Points, in no order, along strands that fork, close into loops and pass close to each other.
Two points are linked if the straight distance between their rows is under 61.9. Some points are linked to none.
z372: [-27  20  29  -7  13  -4  27 -20 -41   7  -2  12 -24  27  80  -5  -2 -51
   0  -3 -48  -1  26 -22]
z423: [ 20  32   5  32  23   0  11 -45  33  22   0 -12  14 -24 -39  13 -24  25
  31  -2  34  26   9   2]
z772: [  0  32  -3  13  -4   2  16  -1  20 -11   1  35 -45  33  -1  -3  26  -4
  35   5  -8  17  -2  39]
z677: [ -1 -32   5 -22  -4  11 -25  28   0 -18 -23  -8  18 -11 -48 -14  -6  27
   2 -26  13  -1 -32   0]
z743: [  4  19   4  -4   9 -11  13  15 -13  -3  -3  26 -18  30  26 -23  12 -18
 -41 -29 -37   4  -7   1]
z598: [  1 -29  12 -25 -10  15 -21  36 -36  -9   8  -4 -11 -18  21 -18  18  -1
 -29 -28 -15 -22 -30   8]
z843: [ 34  26  13   7  38   1  -8  -1   9  16   9 -19  -6  12 -28  26 -53   7
   4  39  60  12 -18  -5]
z950: [ -8 -28  -5   0 -19  -6 -15  13 -12   5  21 -12  14 -31  17  -6  25   4
 -19  -4 -21 -37 -12   4]
z430: [  7  -2  13   2   4  -5 -24   5 -28  -3 -12 -22  -6 -15  59  -4  34 -15
 -45 -29 -33 -22   9 -13]
z238: [ -6   3 -18 -20  -5  13  51  -2  -5 -18   7  44 -17  44  35 -22  14 -18
  16   2 -33  23  -4   8]
z532: [ -4   1 -21 -34  -5   0   8  22   2 -33  -8  40 -28  53  13 -13  26  -8
 -20 -18 -26   2   4   4]
z535: [-13  39  -2  -8  -4  25  53 -33 -28 -18 -23  26 -35  44  72   0  21 -27
  26  -8 -50  12  34  -6]
z18: [ 15  13  -3  19  18  -5  -9  -9  32   6  31  -7  -1  -8 -19   1 -17  14
   9  41  41   7   1  30]
z538: [  5 -22   2  -1  -6  -3 -21   8 -18 -12  -5 -18   9 -12  15  -2  40  13
 -22 -49 -20 -19 -22  -3]
z250: [ 11  12  -3  25  15 -13  -6   0  33  -1  10   0  -6   2 -28 -15   3  18
 -10   9  -2 -14  -1  15]
z513: [-20   1  -4  22  -5 -18  22 -16 -20   2  17  27  15  -7  13 -38  -3  -7
   2   7 -20  16  -5 -20]
z802: [ 17   1 -20   2  15  -6  11 -25   3  16  20 -15  48 -43 -12   7 -21  26
  10  25  41  14  18  -5]
z239: [  2 -37 -17 -19 -21  13  -3  11 -21 -11 -20  -8  46 -27 -34 -14  -9   7
  -6 -26  15  22 -25  -4]
z543: [  7  15 -14  27   4 -11  14 -45  37   7   3 -18  26 -27 -30   6   9  38
  16  -7   9   2  22  10]
z929: [ 12 -16   9  -6  19  12 -37   3  34  16 -27  -9   5  24 -69 -13 -30  25
  -5  -3  18  10 -29 -13]
z912: [-26 -12  -6 -21 -26  -1  19  -4 -22  -3  21  19 -16  17  55   3  10 -36
  -3  40 -31 -11  14  -4]
z184: [ 14  20   5  -4  20   6  14  11  30   5  15  37 -32  38   3 -20  15  -5
   5  -5 -27  24 -38  32]
z527: [-18  18  34 -19   3   9  10 -16 -35   1 -15 -15 -31  40  93  26   7 -52
  -7  -1 -34  10  68 -13]
z473: [ 25 -21 -14 -48  28  18 -26 -13   5   2 -40 -48  27  11 -38  77 -53  14
  18  -7  67 -13  13 -16]
z551: [ 15 -11  17   0  23   3  -8  24  35   3 -12  -2 -11  30 -50 -18 -22  19
 -16  -3   9  18 -37  -8]
z394: [  2 -29   7  -4   9   2 -38  30  19  -9  -2  -9   5   2 -34 -14   5  26
 -14 -16   1 -21 -28   6]
z295: [ 33  12  12  11  33  10 -14   9  33  16 -19 -16 -18  33 -52  15 -54  27
 -13  21  36  12 -27 -28]
z755: [  9   6 -12  12   9  -8 -18 -26  49   1  -1  -6  17 -21 -56   3 -14  30
 -10   9  26  -9  27  -4]
z316: [  5 -11 -34   1  10  -2  15 -40  20   1   3 -21  48 -35 -24  20  -5  25
  14   5  38  14  26  -3]
z650: [-20  31  -7  18 -19 -20  30 -10   3 -12  18  34 -24   1  35  -7  21 -22
  23  22 -25 -14  29  25]
z701: [  8 -38 -20 -21  -2  12 -19   4   9  -7 -32 -29  44  -1 -55  26 -21  23
  16 -25  39  18  -9 -13]
z835: [  2  21  11  19   3 -20  13  -3 -10   0  -3  18 -11  16  21 -36  17 -11
 -15 -33 -50   2  -6  -7]
z853: [  6  30   2  21  13 -21   0   2  31  -7  -6  29 -21  21 -27 -23   3   7
  -4  -5  -2   3   3  19]
z448: [ 14 -18  -4 -24   3  -2 -40  42  15 -15  -1   4   8 -20 -37  -1 -28  24
 -12  36  45  -7  -3  14]
z189: [-13 -50 -25 -39 -26   0 -16   7  20 -21 -32 -17  39 -32 -47  47  -1   4
  20 -20  35  -3   3  10]
z715: [  4   5  21 -36  -7  25   2   6 -39 -12 -15   5 -35  50  82  24   6 -43
 -39 -29 -31  21  51 -19]
z829: [-28  14   2  31 -19 -18  25 -17   2   5  30   6   2 -25  37 -11   8 -19
   1  29 -27 -31  30 -11]
z192: [ -4 -18   7 -26  -8   4 -23  43 -10 -13   7  10 -10   4   2 -21  15   0
 -24 -12 -11 -12 -34  14]
z390: [-11 -13   0 -14 -31   0 -18  31 -25   7  20 -12   3 -31  34  -1  23 -10
 -32   8 -22 -41  -2  -8]
z514: [ -6   6  38   1   5   2   2   2 -50  13 -11 -17  -2  -7  60  -8   9 -41
 -37 -35 -46   3  18 -35]
z588: [-20  32  -3  15 -31 -31  21  -6   7  -6  -4  28  -6   4  25  -6  13 -26
 -18  15 -32 -32  47 -18]
z980: [  5 -27 -18   3   5  -6 -13 -11  16  -1   1 -15  27  -5 -28  -3   9  31
   8 -19   4  -1  -9   3]
z713: [-25 -33 -16 -11 -43  13  -3   6 -24   1  -2 -26  34 -45   2  14  20   2
  -1 -22 -10 -29  -3 -21]
z639: [ 24   9   1  23  34  19  12 -38  14  25  -5 -34  14   2 -16  44 -23  29
  41  -2  39  38 -11  -1]
z200: [  5 -19   3   8  22   2  18   5  -2  17  19   2  17   0  11 -31   2   6
  13  11 -11  32 -48  12]
z54: [ 16 -13 -22  -6   8  -8 -13   0  -4   5  18  -6  46 -40 -16   0 -21  24
  -3  35  45   2   5  -3]
z682: [ 20 -17  -1 -13  16   6 -32  22  14   3   4 -28  28 -19 -33  15 -31  25
  -2  32  55  -4  -8   6]
z164: [ -8  -2   1 -43 -12  27   6  17 -46  -8  -8   4 -40  44  61  19  22 -32
 -29 -24 -27   6  39 -11]
z763: [ 17  23   9  12  16  12  14  11  35  -3   7  30 -45  38 -13  -7   4  -2
  24  11   4  29 -26  39]
z932: [ 15 -15  -7 -14  -3  -1 -19  31  25  -8  17   0   3 -10 -20   4 -17  10
 -16  45  25 -28   3  17]
z796: [ -5  46  -7   2 -11 -12  33  -9 -12 -17 -22  35 -44  30  40  -6  26 -31
  15 -20 -36   3  24  18]
z272: [-18  20   4  -3 -15 -10   5   4 -26  -6 -19  24 -29  40  41  -4  12 -44
 -31 -12 -31 -20  41 -30]
z112: [ 29 -11   8   0  36  20 -20   4  18  10 -12 -50   8  13 -25  30 -44  43
  14  17  44  -3 -21 -10]
z141: [-24  -7   1  21 -10 -14  16 -19 -17  14  22  -1  19 -34  35 -18  14 -17
   1  16 -35 -17  13  -7]
z966: [ 22  24  -5  -1  24   6  -5   3  21  -4   5  17 -34  36 -26  26 -30   1
  11  36  50  28   4  23]
z476: [ -8 -36  -1 -31 -43  26 -18  30 -17 -26 -30 -25  16 -51 -33   8  25   1
  -9 -38   4 -24 -29   5]
z339: [  4 -17   9   3  14   0 -11  -6  12   1  18 -25  14   7   6 -10  16  24
  11 -16 -15  -6 -39  21]
z803: [ 12  31  24  29  12  13   7  -1  33  19  21   8 -40  16 -20 -10  -6  -6
  32  15  10  35 -31  33]
z704: [-13  29  -5  20   0  -4  33 -18   1  -3  10  51 -36   6  38 -23  17 -33
  33   9 -28  22  -5  38]
z357: [ 19  -8 -13  16  26   4  13 -25  16  18   7 -27  33   0 -25   9 -22  32
  28   0  33  35 -20  -8]
z752: [-26 -38 -39 -15 -30   0   3 -11  15  -1 -11 -17  50 -29 -17  22  15   7
  12 -25   3 -12  18 -14]
z963: [ -5  11  -2  31  11 -10  -8 -30  29   1  11 -13   4  -6  -3  -1  27  26
  21 -17 -10 -13  -7  20]
z789: [-37   1  20 -13 -19  -7   3  17 -32  13  18   6  -3   2  48   8  14 -45
 -23  25 -29 -29  37 -22]
z896: [-16 -29   7 -20 -42  14 -24  31 -23 -22 -10 -16  13 -61 -11   4  25   5
 -10 -18   4 -44 -26   5]
z908: [ -8  13  -8 -27  -3   5  45   8 -10 -12  -6  41 -23  47  47 -12  12 -28
 -16 -21 -47  19  -3   5]
z555: [-38   0  43 -14 -13   5  -7  14 -54  28   7 -13  -5  -1  50  13   9 -50
 -32  -3 -32 -22  33 -36]
z572: [ -4 -30  -8 -18  -5   5 -42  23  22 -18 -16 -32  14 -36 -43   9  10  37
 -10 -14  11 -35  -7  -2]
z667: [ -1 -14  15 -21  -8   7 -19  29 -45   2  10   0  -9   0  41 -12  21 -22
 -46 -23 -23 -10 -14 -10]
z347: [-23  16  23 -25  -6  12  -1   9 -40   9  -9  -6 -19  33  66  28  11 -56
 -24  -2 -25  -8  66 -23]
z982: [ 22  23   5  20  37   1   9 -21   4  28  29 -15   2 -25 -14  14 -24  16
  32  28  38  33 -14  11]
z314: [ 13 -38  -9 -43  15  23 -28   5   4 -11 -51 -34  21  15 -44  57 -49  11
  31 -13  61  14  -6 -16]
z624: [ -7  45  12  28   8 -33  31 -12  -9 -12 -10  25 -19   3  17 -38   9 -15
   4 -19 -42   2   4  -4]
z3: [  9  10 -11   2   7 -11  15   5   8  -1  11  31  -4  17 -15 -24 -14   0
   4  28   6  38  -3  13]
z259: [ 20 -18  -8  -1  20  10   0 -28  35   4  -7 -48  25   5 -31  44 -24  33
  22   2  47   6   9   5]
z288: [-22 -24   5 -13 -25  12   0  12 -51   5  -4  -1  23 -24   6 -20  13  -9
 -17 -35 -17  -4 -27 -18]
z923: [-43   2   8 -12 -14  -1  20  -6 -27   2  26  10 -22  25  58  12  16 -56
   4  25 -36 -25  35 -11]
z849: [ 32 -21   3  -4  25  18 -10 -26  19  12 -20 -56  10  22 -24  58 -47  35
  22  10  56  -2  -4  -8]
z400: [ -5   8  45 -24   1   9  -8  18 -53  15  -4  -8 -17   8  54  -3   3 -47
 -54 -34 -26  11  29 -28]
z166: [  4 -13 -16  -3   1  -5 -27 -18  39  -5 -24 -16  29 -18 -61   4 -14  36
  -3 -10   9  -5  20 -11]
z816: [  0 -43 -19 -39 -14  23 -24  13   7 -20 -49 -22  29 -23 -56  39 -26  23
  30 -24  46   8  -5   1]
z194: [ 12 -40   1 -14   8   9 -33  29   7   1 -13 -26  34 -11 -37   0 -17  32
   9  12  47  -4 -20  -1]
z144: [-23 -15  14 -24 -39  11 -10  31 -30   8  24   1  -7  -8  36  10  17 -33
 -33  16 -17 -35  21 -11]
z206: [ 11  14 -13   6   0 -15  -2   5  29 -12  23  14 -13  -5 -20   8   2   4
   5  45  23  -1  12  32]
z882: [ 18 -33 -27 -21  12   9 -16  -4   2   1 -10 -37  53 -25 -21  34 -27  31
  26  10  60  11  -4  -3]
z529: [  5   5  -2  17  34   3  28  -9  13  12   7   5  15  -2  -4 -29 -13  18
  20  15   6  44 -41   0]
z647: [-23  37   3   3 -17 -22  18   4 -26  -1 -17  21 -10  21  23 -12  10 -37
 -22   2 -39 -30  37 -24]
z697: [-11 -21   0 -15 -38   8 -15  32 -32 -10  -7   2   8 -36 -36 -15   0   7
 -25 -21   0  -7 -23 -12]
z148: [ -6 -29 -24 -14  -8  15 -12   2  -3  -1 -27 -12  44 -15 -42   0 -13  23
   9 -25  31  28  -9  -9]
z460: [ -5   0   2  14   8  -8  -3   7  12   7   1   8  12   7 -16 -33  19  20
 -15 -28 -20   5 -27  -4]
z510: [  9  31  22  31  15 -19  11 -15 -24   6   0  -4 -24 -13  57  -9  28 -24
 -12 -14 -47 -15  17  10]
z252: [  7 -28 -10   6  14   6 -20 -21  43   1 -23 -32  12  21 -56  21  -8  36
  20 -19  13  -2  -6  -7]
z146: [-10  -2  -4 -29 -24  -5 -10  30 -23 -23  -7  33 -33  20  15 -10  21 -30
 -40 -18 -23 -18  17 -11]
z663: [ 13  -4 -11  20  21   1   7  -9  11  15   2  -7  29   3 -29 -24 -10  23
  11  -3  11  38 -32  -4]
z329: [-20  -9  -3  20  -6 -10  23 -18 -28  10  -5  -6  26 -13  30 -24  18 -10
  -4 -30 -40  -2   5 -27]
z911: [  4  11  30  -4  10 -13  -3  -5 -39  14   7  -7 -28   7  88   4  13 -42
 -36  -7 -46  -2  16  -8]
z852: [-19  36   7   9 -13   5  40 -15  -2 -14 -12  52 -45   6  47 -15  25 -35
  52  -9 -33  23   5  30]
z641: [ -7  35  14  34  -7 -13   1 -10  22   8  16  39 -31 -18 -10 -12  14 -13
  41  -2   9  19   6  49]
z791: [ 10   4   2  25  16  -7 -13   7  41   4   4   3 -17  15 -42  -3 -21  31
  -9  20  16   0  -2   6]
z831: [ 42  15  19  -7  39  18 -28  -3   5  22 -28 -33 -10  12 -32  38 -77  28
  -5  29  59  -8 -16 -36]
z179: [ 10 -11   1   4  19   6 -24 -28  43   6 -23 -31  15  -1 -68  24 -29  47
  11  -5  28  -7  14 -15]
z60: [-17 -31  -6 -24 -50  18 -10   7 -27 -14 -29 -28  21 -40 -18  21  36   4
  -3 -43  -5 -21 -12 -14]
z92: [  1 -13  -4  -4  -4  -4 -34  -2  27   0 -19   3  11 -11 -62 -17 -10  30
 -18  -6  -2 -17   5 -11]
z678: [ -4 -37  -5   5 -19   2  -3   7  -6  -3  15 -19  33 -32  -5  -7   7  11
  -4   2   4 -16 -12  -2]
z568: [  1 -23   0 -28  13  -2 -22  35  13 -20   0  26 -25  32 -30 -10  -7  20
 -14  24  10   0 -11  11]
z310: [  5 -36 -19  -8  11   1  -9  -6  34 -11   1 -41  33   0 -22  32   2  35
  29   0  36   5   2   7]
z407: [ -3  15  11  10  21 -14  22   0   9   5  15  25 -15  16   6 -22  11  -6
   1  -6 -29  18 -28  16]
z827: [ -3  -5  13 -34  -9   5  -2  15 -41  -2   8  12 -34  21  69  10  25 -40
 -37  -4 -25 -11  25  -7]
z439: [-22  24  -7  29 -16 -14  31 -25   8  -2  26  25 -15 -30  28  -6   8 -25
  19  38 -14 -15  31  19]
z40: [ -5 -33 -16  -3  -8   6  11   9 -19   4   3   0  44 -16  -6 -25  -4  12
  -1  -5   5  29 -30 -13]
z939: [ -3 -24  -7  -2  -3  -9 -22  25  18  -5  23   3   6 -16 -11   1  12  24
 -17  18   6 -36  -1  15]
z436: [ 20  -9  13 -12  24  14  -5  34  30   3   3   5 -27  50 -29  -2 -27   8
  -2  31  26  22 -29  13]
z438: [ -6  14 -14  23  -1 -21   7  -3   0  -8  22  24  -7  -2   6 -18   4   7
  -4  17 -15  -3  14  18]
z629: [-20  24   4  16 -12 -14  22 -15 -16 -16   7  25 -34   7  55  -4  24 -31
  14  16 -45 -15  24   7]
z117: [ 27  30  12  27  31  18   2 -34  -1  35  11 -26  -3  -8 -12  33 -37  19
  38  13  52  34 -18  -1]
z540: [-18   7  -8   8  -2 -19  29 -18  -8  -2  30  39 -15  -8  34 -13  -5 -14
  30  45 -15  22  -3  21]
z211: [ 10 -23  -1 -15  11   1   1  20  -2   5  23   7  16  13  -3 -32  -6  12
 -10  -1 -12  13 -45  13]
z838: [ 11 -45 -13 -23 -14  13 -26  19   5 -15 -12 -34  45 -33 -32  12  -6  29
  12  -4  38  -8  -8   9]
z228: [  0  25   4  43   0 -19  -3 -20  22   0  16   5  -6 -22   7  -7  29   5
   7 -14 -17 -22   7  24]
z817: [ -2 -26  -9 -12 -21   0 -32  29  10 -12  -4  -7  13 -30 -18   2  21  15
 -23  -3  10 -42  -3   3]
z893: [ 19  17   7  18  30   6 -11 -40  35   9 -12 -32  10  -2 -56  33 -40  36
   6   8  39   7  25 -13]
z533: [  0 -24   9 -27  -8  -5 -33  38  15 -12  -1  16 -15  14 -21 -15   3   9
 -12   2  12 -15 -23  17]
z745: [-14  16   4 -21 -14  16  37  -8 -38 -12  -8  21 -31  49  70  11  21 -31
   1 -11 -42   5  37 -15]
z868: [  1 -35 -23 -11 -15   0 -16  11   7  -2   5 -22  46 -36  -6  14   0  22
   9   6  19  -9  -4   6]
z582: [ -5  -1  -5   4  -5 -21  11   1   2  -8  16  27 -14  17  16 -20  13  -9
  -2  11 -27   6  -7  15]
z892: [  5 -21  -6   2  18  -2  -9  -2   0  -5   5 -16  13  -6  24  -5  32  20
  -8 -35 -30 -22 -23  15]
z233: [-17  16  15  29   4 -17  25 -25 -24   6  -6  -1   7 -12  49 -25  10 -24
   1 -21 -55 -18  20 -31]
z88: [-11  41  16  30  13 -15  17 -17 -15   1   3  30 -38  -5  42 -17  23 -27
  25  -6 -43   6  -8  29]
z450: [  1  46  -1  17   2 -17  24   2  17 -15 -16  42 -35  36  13 -19  28 -21
   7 -23 -30   1   7  19]
z951: [ -1  -1  -9  29  -4 -15  12 -17  10   9  23   7  20 -23  -1 -21  10  11
   5  14  -2  -3  -1  11]
z809: [ 15  40  10  31   7  -2   2 -18  31  15  27  20 -33  -5 -37   3 -15  -3
  28  28  29  19  15  30]
z456: [ 41  20   3  11  30  16  -2 -15   7  32 -23 -35  11  24 -28  38 -57  31
  13   4  47  15 -31 -34]
z99: [ -1  16 -17   7  13  -3  35  -1  23  -6   5  48 -18  28  -9 -18  -5 -13
  19  17  -1  42  -5  10]
z753: [-23 -48 -20 -21 -31   9 -10  10 -10 -17 -26 -18  25 -19 -29  25  28   8
  14 -48   1 -12 -13   3]
z483: [ 25 -23 -11 -24  13  17 -22  -1   3   0 -44 -29  34  13 -49  30 -42  25
  13 -14  54  32 -16 -27]
z657: [-24  28  22  10  -4 -12  26 -27 -38   0  -1  19 -35   9  76  -3  16 -50
  17  14 -50  -5  23  -4]
z271: [  9  27  24   7  21 -24  16 -11 -25   4   2   0 -38  11  80  -5  21 -39
 -14 -14 -48   0  18   3]
z918: [ 34  27  14  12  35   7  -5  -4   8  24  28  -4 -13  -1 -12  24 -37   4
  18  46  49  30 -19  15]
z890: [-19  12  41  -9 -33  23 -12  23 -60   3  -7 -21 -16 -29   4   8  18 -40
 -41 -25 -13 -22  10 -28]
z975: [ -8 -40  -9 -18 -12   6 -24  16 -12 -14 -20 -14  14 -16 -29  -4  22  14
  -3 -45  -5 -11 -30 -10]
z147: [  0  10   9 -29  -8   6  13  16 -27  -5   3  29 -24  39  50 -19  13 -31
 -33 -23 -45  14  -8 -11]
z548: [ -1 -11 -13 -10 -26  -8 -17  24   1 -11  -2  18   6 -11 -33 -17  -1  -5
 -23  15  -2 -11  14  -3]
z994: [-11  16  43 -16 -17  15 -14  23 -54  16 -12 -20 -26 -14  29   9   7 -44
 -55 -35 -12   4  28 -30]
z261: [ 24 -12  23   8  28  11 -27  13  28   6  -3 -33 -19  16 -33  20 -49  33
   3  39  53 -16 -16  -1]
z158: [ 20   3  10  14  28   4 -18   5  40   3   2 -12 -34  22 -35  13 -38  27
  -4  39  49   4  -4  10]
z217: [ -5  27  -4 -14  -9   4  25   2 -24 -15 -16  21 -30  49  50  -3  22 -31
 -25 -20 -37   0  42 -16]
z860: [-11  46   1  -5 -16   9  50 -23 -20 -18 -29  32 -45  23  62  -2  29 -30
  49 -22 -42  11  23  15]
z311: [  8  24 -14  24   9 -14  -1 -30  33   3  16  -3  14 -32 -40  -9 -10  22
   4   7  18  -5  25  13]
z887: [ 24  44  11  33  19  -5  -6 -34  26  13  14   2 -10 -23 -43   6 -19  14
  30   7  46  24   6  20]
z877: [ 27 -23   4   9  29  17 -22  -3  22   5  15 -50  27   7 -11  20 -29  38
  21  18  45   1 -25   8]
z352: [ 12  -3  10   7  16   5  -4   6  26   6  -9   2   6  28 -38 -24   2  12
 -18 -18 -13  12 -40   0]
z925: [ 24 -17 -27 -39  18  15 -15  -4  -1   3 -29 -34  51  -8 -30  55 -41  21
  19  -5  70   6  13  -9]
z807: [ 16  -8  11  19  25   5 -14   0  27   6  17 -30   5  12 -13  -7  -2  25
  18   2   6   8 -41  25]
z348: [-12  13 -13   2 -31 -30   0  -4  12  -4   6  35   8 -11 -12 -16   3  -4
 -24  20 -10 -23  42  -9]
z121: [  3  20   2  38  11 -10   3 -26  11   4  26  15   4 -30  -6 -17  -2   8
  28  21  11  16  -1  28]
z764: [ -7   5 -20 -16 -15 -10   0  19  -6 -25  -1  28 -28  33   6 -10  21 -13
 -21  -1 -19 -14  18   0]
z819: [  7   1 -20   3  -2 -21  -1  -4  24  -6  28  17   7 -26 -16  -5 -10   8
  -8  42  23  -5  20   7]
z941: [ 20  19  11  31  19  -2   0  -5  24  11  31  -6 -13   6 -13  -5  -1  10
  32  12  11  18 -35  35]
z823: [ 22  -5  20  -4  26   8 -31   7  36  17 -22 -21   0  21 -61   2 -50  30
  -6  18  23   7  -9 -20]
z468: [-27  -8  -8  -2 -16  -5  29 -12  -8  -4  22  35 -12   5  40  -5  -2 -20
  14  42 -17  -1   6   6]
z747: [ -5   8 -28 -16  -3  13  49  -1   9 -15   2  50 -15  39  13 -22   2 -10
  16  24 -10  36  -6  18]
z502: [ -7 -52 -29 -31 -40  12 -19  15  15 -22 -25 -35  39 -40 -26  29   3  21
  16 -14  34 -23  -2   7]
z223: [ -6 -19  -3   7  -6  -8 -18  -6 -29   3  -2 -24  19 -24  42   1  44  -5
 -19 -38 -31 -24   0 -16]
z685: [-28   7  41 -25  -9  15  -4  28 -45  17   7 -17 -12   8  49  29  14 -65
 -39   9 -14 -10  51 -36]
z594: [-12  -6  -9   9 -10  -6   3 -19 -18  -1 -20  -7  26   1   6 -23  23   2
 -16 -41 -34   0 -17 -24]
z270: [-20  -3  12 -13 -39   2 -11  26 -28  -4  -4  14  -8  -6   6 -14  13 -28
 -48 -20 -24 -24  11 -12]
z927: [-17 -22  -9   4  -4  -6  15   3 -21  10  14   7  29 -16  18 -37  -7  -4
  -2  19 -13  20 -18 -18]
z965: [-17  26 -34  -2 -23   6  38 -21   7 -31  -5  36 -24  17  10   0  23  -8
  43  13 -16  18  30  14]
z219: [ 35 -10  -5  -7  31  23 -11  -7  10  17 -36 -33  23  27 -45  23 -51  24
   9  -9  48  18 -33 -38]
z726: [  2  26   7  15   8 -20   6   8  21 -14   2  30 -30  32   1 -26  27  -5
 -11 -22 -22 -13   6  17]
z280: [ 21   5  -8   7  25  -3 -21  -5  20   5  12 -14  14  -8 -36  10 -25  26
  -1  32  44   1  -7  11]
z906: [-13   1   8  20  -9 -17   4   0 -21  11  15  -1   8 -17  42  -8  21 -13
 -22  -3 -36 -35   9 -11]
z74: [-35 -26  14  -9 -41  22   0   6 -58   8  -5 -23  16 -38  17   2  21 -22
 -22 -30 -20 -17 -19 -28]
z445: [ 26 -21   7  -1  23  19  -4  16  10  18   0 -31  32  12 -13  -3 -31  24
  14  11  27  29 -53   3]
z891: [  5  28  -7  42  10  -1  15 -50  28  14  13  -9  18 -31 -22  -2  -9  21
  45 -16  16  21  12  12]
z523: [-12  27   4  29   1 -14  11 -18  14   9  22  23 -15 -29  10 -17  11  -9
  39  16 -12  14  -1  36]
z287: [ 13 -12 -10 -25   8   7   2  30  24 -20  -3  27 -27  50 -25  -8 -14   7
   4  24  11  12 -21  26]
z168: [ -6 -44 -35  -5  -6 -10   0 -16  31 -12   9 -26  42  -3  -7  34  17  23
  25  -9  19  -9  11   8]
z246: [ 46  29  15  20  29  27  -2 -23   4  32 -25 -32 -24  19 -29  45 -72  25
   2  13  48  -3 -20 -32]
z493: [-15 -22   2 -12 -34   4   1  27 -38  -1   7  11  15 -17  -4 -33   6  -8
 -19  -5  -3   4 -23  -7]
z512: [-25 -10  13 -20 -42   5 -15  25 -36 -10 -10  11 -10 -28 -22 -14  12 -18
 -38 -30 -14 -20  -7 -16]
z913: [-11  16  -3  22 -20 -31   9  -4   5  -3   0  18  11  -8   1 -27  10  -7
 -21  -1 -32 -28  30  -9]
z996: [  6  -1  10  -5  10  -7  -7  27  17 -14   0  28 -30  31 -16 -24  15   7
 -24 -21 -19  -5 -12   8]
z564: [ 44  50  16  16  30  13  -3 -16  -8  33   8 -22 -21  -3 -19  41 -53  14
  23  24  62  12 -17 -15]
z767: [-26  -6   3  12 -36  -8  -5  -2  -9   9  -1 -12  14 -26  25  -6  20 -18
 -30  -9 -33 -45  25 -28]
z861: [-29 -19 -27  12 -25  -8   5 -23   2  -3  -4 -14  41 -28  -9   7  16   8
   3 -26 -15 -23  18 -24]
z614: [ 33  11  13  12  31   9   1  16  32  16  -4   3 -23  41 -34   5 -44   3
  -5  26  34  27 -37  -2]
z319: [-13   8 -33  -4 -17  -2  26   0   9 -25   8  32 -21  26   9   3  20  -4
  11  27 -11   4  27  17]
z138: [-30  23  29  12   5 -16  22 -15 -36   3  -7   7   1   3  59 -22   3 -45
  -5  -5 -48 -11  13 -36]
z281: [-10  40  -2  21 -16 -11   4 -10  17 -12   9  56 -46   7   8  -1  26 -20
  54  -4  -4  17  11  45]
z580: [  2   5 -33  -1  -2 -11  23  -3  16 -25  19  33 -17  18 -13   7  -2   2
  17  46  18  11  19  23]
z185: [ 11  30   6  34  20   1  21 -15  12  30  26  20 -15 -20  -2 -16 -13  -3
  50  23  16  53 -31  35]
z336: [  0  33   9  41   5 -23  10 -18   0   1   7  -2 -13 -18  32 -14  35  -3
   4 -12 -37 -26   3   8]
z684: [ 11 -21 -20 -13   2   2 -18  23 -13   3   3  -3  34 -23 -19 -23 -25  10
  -5  33  32  16 -14   4]
z717: [-21  -6 -15  17 -26 -13   7 -15   9   6  10  -5  36 -33   7  -8  23  -1
 -17  -3 -17 -29  19 -28]
z866: [-17  -9  31 -15 -47  20  -6  23 -59   1  -2 -28  -4 -45   6  12  22 -33
 -20 -25 -12 -38 -15 -19]
z751: [-11  -4 -26  15  -7 -10  16 -42  25   3  12 -13  46 -34  -6   2  -4  23
  23   1  10   2  22  -4]
z207: [  8  -8 -11  -5   5 -11   3  20  -6   2  16  15  19  -3 -14 -26 -21   5
 -10  31  19  25 -12   8]
z565: [ -5 -13  21 -18   4  -2 -11   9 -49   8  16  -7 -19   1  72   1  28 -38
 -34  -6 -31 -13   4  -5]
z353: [-17  14 -25  -5 -19  -7  17  -6  -6 -25  -7  36 -28  33  24  -1  22 -15
   0   3 -29 -14  35   2]

How many points has the smallest loop of links through each point below? Write none if it is on no loop.
z233 | none
z641 | 11
z564 | 5
z789 | none
z911 | none
z639 | none

A fork is a point with three links, a tip a point with one. Leave the first point through the second and follow the links. Name the first fork or tip that comes.
z460 / z352 | z533
z641 / z523 | z763
z514 / z400 | z764
z767 / z906 | z594
z3 / z99 | z624
z512 / z697 | z514
z657 / z629 | z752
z147 / z908 | z543
z348 / z913 | z860
z860 / z535 | z348
